Each row is a point on a landscape with many valleys, with its height.
A ball rolls from a point to the lowest of its 6 nearest points, and stops where none of them is lower. Distance is the straight distance between rows; heights are no part of it.
k_881 h=61.5: 64	84	110	96	149	127	79	96	126	136	136	126	117	126	104	117	92
k_802 h=30.1: 113	131	33	86	88	87	108	35	86	73	106	93	72	157	52	112	144
k_654 h=43.2: 121	98	75	107	141	87	114	78	79	84	109	109	111	119	76	105	78
k_489 h=32.9: 107	29	53	113	106	128	124	131	129	108	100	122	111	70	133	98	112
k_688 h=53.7: 55	83	143	63	117	146	111	143	110	135	74	160	121	99	107	106	132
k_952 h=11.1: 112	134	37	78	80	71	95	58	93	95	113	102	44	142	29	101	156
k_596 h=13.3: 90	127	106	107	113	57	89	92	58	108	105	85	100	144	83	76	68
k_322 h=34.9: 102	126	114	114	61	87	113	87	112	94	121	33	47	150	108	109	56
k_705 h=26.4: 128	133	89	78	98	51	93	102	45	76	93	105	109	107	51	76	91
k_27 h=35.2: 127	62	67	118	95	125	118	115	126	89	79	96	96	44	121	121	105
k_829 h=37.6: 82	112	130	119	108	92	105	128	118	118	115	62	48	142	115	86	51
k_646 h=57.5: 105	78	119	128	143	106	101	119	107	107	107	123	128	87	82	107	89
k_889 h=40.1: 131	95	34	80	81	77	117	117	64	45	85	102	72	92	74	48	116
k_852 h=35.9: 142	114	51	63	70	73	103	119	70	58	82	109	71	89	46	67	116
k_224 h=39.3: 146	117	90	102	91	73	107	100	63	60	91	100	111	67	81	92	89
k_314 h=51.2: 34	113	109	26	105	141	114	115	123	146	97	140	63	146	158	102	89
k_437 h=53.5: 67	92	161	88	112	142	91	146	124	125	67	145	119	82	105	99	132
k_66 h=43.4: 63	87	105	90	85	143	64	96	134	131	160	93	138	145	131	113	101
k_55 h=37.9: 120	113	29	77	110	78	117	66	73	71	100	102	67	147	53	86	112
k_897 h=20.2: 98	120	83	105	123	77	86	53	71	102	121	93	118	145	82	106	82
k_315 h=19.4: 114	54	78	91	111	153	125	128	141	118	77	122	98	50	108	133	132
k_94 h=54.7: 45	94	134	90	130	125	100	148	127	139	95	135	84	124	113	82	93
k_864 h=53.1: 132	127	117	78	63	53	80	101	64	67	87	95	122	45	75	92	90
k_13 h=72.2: 101	121	167	107	54	49	92	120	82	95	95	74	109	52	120	77	80
k_588 h=41.9: 100	74	116	95	131	143	101	126	130	121	88	144	121	69	85	119	117
k_518 h=31.0: 81	100	106	125	52	99	84	65	100	100	124	63	130	163	111	94	96
k_122 h=38.9: 101	34	53	125	77	118	106	109	129	104	81	95	106	47	163	89	125
k_90 h=46.0: 103	103	53	93	111	92	105	30	75	79	114	89	109	151	81	121	106
k_448 h=49.8: 113	77	45	91	129	114	109	48	101	98	137	103	114	127	97	123	83
k_880 h=54.8: 103	74	55	89	106	124	96	38	120	100	164	97	135	128	105	135	93
k_901 h=56.9: 63	99	171	73	91	150	90	106	110	117	54	122	102	71	125	109	180
k_724 h=43.1: 131	85	46	108	69	90	109	103	95	67	71	92	91	47	129	87	99
k_104 h=69.5: 108	116	170	123	89	86	79	104	100	113	88	79	107	28	122	104	123
k_309 h=68.8: 124	122	146	110	77	58	80	100	81	83	97	87	122	37	102	100	84
k_369 h=59.5: 85	96	162	123	110	113	97	148	122	109	89	117	112	76	108	80	109
k_5 h=37.8: 108	71	106	97	117	155	97	95	137	116	72	93	91	41	115	142	151
k_390 h=12.6: 81	78	102	72	155	146	109	121	132	136	115	165	123	89	87	129	108
k_575 h=63.8: 78	99	146	128	127	99	95	144	112	112	103	112	103	108	103	78	76
k_882 h=53.3: 72	109	173	101	100	128	86	108	123	119	70	99	94	53	124	106	166
k_281 h=25.6: 90	136	95	108	36	72	82	56	75	102	96	67	121	177	87	91	123
k_811 h=37.7: 118	50	45	115	128	114	134	118	114	86	99	121	104	84	109	102	80
k_53 h=47.8: 143	114	57	87	67	77	96	93	84	60	73	82	80	32	118	100	98
k_257 h=37.3: 124	109	92	110	124	78	112	99	67	74	103	110	118	95	75	94	70
k_958 h=19.3: 103	146	75	88	80	60	86	45	60	102	103	91	100	155	53	100	121
k_33 h=17.7: 47	119	111	49	90	157	105	118	160	125	105	114	51	146	151	103	82
k_226 h=16.4: 91	130	121	108	89	44	93	98	53	108	103	78	94	146	88	73	63
k_395 h=21.6: 94	117	113	124	122	72	98	96	68	102	112	91	117	132	91	90	68
k_431 h=44.0: 134	76	58	114	128	93	129	109	91	68	102	113	103	81	93	102	83
k_633 h=28.0: 74	107	121	124	111	99	75	90	105	125	131	78	102	145	112	95	73
k_993 h=33.2: 101	113	138	110	82	47	117	150	79	104	107	73	65	123	104	67	51
k_229 h=38.1: 53	102	116	95	96	139	84	109	155	122	127	80	69	148	135	99	73
k_496 h=47.3: 136	89	95	120	107	93	113	100	92	76	80	100	119	43	96	112	89
k_263 h=50.5: 137	99	100	119	100	104	98	84	106	94	82	77	95	17	112	126	114
k_511 h=52.3: 111	91	135	121	112	121	94	101	122	104	82	92	104	26	108	126	135
k_666 h=52.7: 106	103	140	125	115	79	95	123	80	88	100	109	131	73	91	92	82
k_446 h=30.9: 87	119	104	125	40	89	98	75	98	101	114	42	92	172	116	99	74

For each start below, name the point where the ball stops.
k_880 | k_596
k_263 | k_315
k_496 | k_315
k_852 | k_596
k_511 | k_315
k_646 | k_596
k_90 | k_952
k_437 | k_390
k_901 | k_315
k_13 | k_596

Call two points neighbours if one is among the 6 nearest of the other. Go from one point of each pair to the other, from neighbour to neighbour, staying as low as possible. Name the highest point that can't be avoided.
k_315, k_952 | k_724
k_952, k_33 | k_829
k_952, k_596 | k_897
